A landscape with many valleys, sampled at points; each row gives a point and its height.
From any point a ball rolls to the lowest of the 4 points nearest to it. It stops when none of these is lower. Distance is the straight distance between rows; heights are no part of it.
(164): [ -4  10 -11  11 -29  -6   1 -48  21 -12  -8  25 -14  48   9 -12 -23  -2]  (h 30.7)
(483): [-25 -16   2  40 -24   5  20  37  16 -22 -10   2 -33  -6  27  -8   0  -3]  (h 70.8)
(125): [-21  -9   0  30 -18   1  15  26  13 -20 -10   2 -24   7  14  -9  -1  -2]  (h 65.0)
(86): [ 16  11   3 -23  12   0  -2 -23  -5  11   4  -6  11  13 -22  -2   3   1]  (h 46.5)
(522): [ 21  10   7 -34  19   0  -8 -23 -13  17   7  -9  17   3 -26   2   0   6]  (h 40.3)
(336): [-30 -18  14  39 -35   1  24  10  28 -24  -6  15 -48   9  33 -28 -18   3]  (h 59.7)
(528): [ -9   0  -3  16 -10   1   8  10  10 -13  -5  -4 -10  17   1  -8  -3  -2]  (h 32.0)
(543): [ 14  -1  11 -38  38   1 -14   9 -30  21  10 -13  26 -36 -18  15   5  13]  (h 50.3)
(328): [ 32  14  13 -57  33   3 -15 -32 -28  21  10  -8  18 -12 -28   9  -8  21]  (h 45.0)
(295): [ 13  13  -1 -15   6  -2  -1 -26  -1   4  -1  -2   7  21 -20  -4  -2  -2]  (h 38.5)
(340): [-18 -10  -1  26 -12   5  13  33  11 -14  -6  -3 -14  -2  13  -3   6  -6]  (h 77.6)
(136): [  0 -11   2  -5  19   0  -9  37 -19  15   8 -16  21 -42  -5  17  24  -6]  (h 60.6)
(84): [ -6  -5  -1  11   3   5   7  32   0  -3  -1 -13   3  -7   1   2  16  -8]  (h 29.7)
(392): [ 27  19   3 -37  15   0  -7 -41  -9  17   9  -1  15  14 -28   0  -4   6]  (h 36.4)
(182): [  5  -8   4 -17  29  -1 -17  31 -27  22  10 -16  25 -48  -4  22  18   2]  (h 56.3)
(334): [ -2   7  -4   6  -8  -1   4 -16  11  -8  -7   4  -4  33  -7 -10  -8  -3]  (h 46.8)
(331): [  6   4   0  -8   8   1   1  -1   1   3   0 -11  10   9 -14  -2   7  -2]  (h 10.2)
(258): [-23 -20  -3  48 -24   8  21  49  16 -21  -8   3 -30 -23  35  -2   6  -5]  (h 82.7)
(414): [-24  -9   7  34 -25  -1  18  17  19 -25  -7   8 -35  13  22 -16  -8   0]  (h 59.4)
(548): [  0   8  -6   9 -13  -3   6 -22  14 -11  -5   7 -10  37  -2 -10 -12  -2]  (h 37.5)
(362): [  7  -6   7 -29  32   1 -16  21 -32  20  11 -17  26 -46 -12  20  10   9]  (h 53.3)
(259): [ 27  20  -4 -31   5  -1  -3 -52  -4  14   5   7  14  25 -23  -1  -4   3]  (h 32.7)
(133): [-32 -23  12  49 -34   5  26  31  23 -26  -7  10 -48 -12  38 -23  -8   2]  (h 69.4)
(81): [ 15  17  -7 -14  -1  -2   0 -42   2   5   3   7   9  32 -18  -5  -5   0]  (h 23.5)
(455): [  5 -10   4 -19  33   0 -22  35 -33  24   9 -14  25 -59  -2  23  17   2]  (h 57.5)
(142): [-11   1  -1  19 -20  -3   9  -9  19 -15  -8  10 -23  32   8 -14 -13  -1]  (h 47.7)
(496): [  2  15 -12   4 -21  -4   3 -46  17 -11  -5  17  -7  48  -2 -10 -17  -1]  (h 23.9)
(194): [  1 -12  -5  10  20   0 -14  55 -16  16   7 -14  19 -58   7  19  29 -12]  (h 69.5)
(318): [-22  -5   3  29 -35  -4  13 -19  29 -20  -6  20 -38  31  23 -24 -28   2]  (h 46.6)
(315): [  1  -3   6 -12  20   0  -6  21 -16  11   5 -15  19 -24 -13   7  16  -2]  (h 66.1)
(589): [-13   2  -4  20 -31  -5   9 -28  26 -20 -10  20 -25  41  15 -18 -24   2]  (h 39.4)
(394): [ 35  11  14 -65  41   7 -16 -26 -34  21   9  -7  22 -20 -25  15 -11  27]  (h 47.3)
(137): [-10   5  -9  15 -38  -8   5 -53  29 -17  -6  30 -21  46  18 -17 -29   0]  (h 37.6)
(429): [-11 -13  -7  30  -2   4   4  55   1  -7  -4  -9   2 -33  15   9  21 -12]  (h 88.9)
(115): [ -1 -13  -8  19  11   0 -10  56  -7   8   3 -13  13 -55  10  18  30 -14]  (h 73.0)
(82): [ 12  -2  13 -44  43   4 -21  12 -41  21  11 -15  26 -44 -13  22   1  17]  (h 53.4)
(229): [ -2  -3   2  -2   8   1  -1  19  -4   3   1 -10  13  -5 -11   5  14  -4]  (h 53.8)
(436): [ 12  19 -14  -4 -17  -2   3 -56  12  -3  -5  17   3  48  -7  -3 -10  -2]  (h 18.5)
(154): [ 13  18 -11  -6 -10  -4   2 -47   9  -1  -3  12   4  41 -11  -7  -9  -6]  (h 12.1)
(568): [ 12   5  12 -31  25   3  -7  -5 -17  17   7 -16  20  -9 -22   7   5   5]  (h 44.8)
(368): [ 27   8  13 -47  29   3 -12 -26 -23  19   9 -12  19  -9 -28   5  -3  15]  (h 43.5)
(359): [-19  -7   1  27 -22  -2  15   7  19 -22  -9   7 -28  23  15 -16 -11   0]  (h 54.5)
(223): [-17 -13  -4  31  -9   5  11  46   8 -14  -7  -7 -10 -19  19   3  16  -8]  (h 77.5)
(114): [ 10 -14  -3  -3  34  -5 -31  52 -28  28  13 -12  25 -77  11  27  23  -6]  (h 67.9)
(344): [  1 -10  -3   2  19   0 -10  48 -15  15   6 -14  22 -48   6  18  26 -10]  (h 64.9)
(291): [ -9   8 -12  10 -44  -7   3 -69  29 -15  -5  36 -17  56  22 -12 -31   3]  (h 42.9)
(333): [ -3  14 -16   5 -34  -7   4 -66  22 -13  -4  30 -12  54  11  -8 -26   1]  (h 36.8)
(301): [ -7  -7  -1   7  10   4  -5  40  -7   3   1 -13  13 -27   2  10  24 -11]  (h 58.7)
(323): [  4   9  -2  -6   1   0   3 -15   4  -2  -2  -3   5  22 -13  -5  -2  -4]  (h 22.6)

Two balls start at each pair of points below. Name the first point that both come to, or write -.
(334) / (589) => -
(258) / (125) => (359)
(392) / (333) => (154)
(455) / (344) => -
(182) / (368) => (522)
(336) / (137) => (164)

Where does a ball stop that starts at each point below?
(568) => (154)
(483) => (528)
(394) => (154)
(291) => (154)
(114) => (154)
(115) => (84)
(548) => (331)
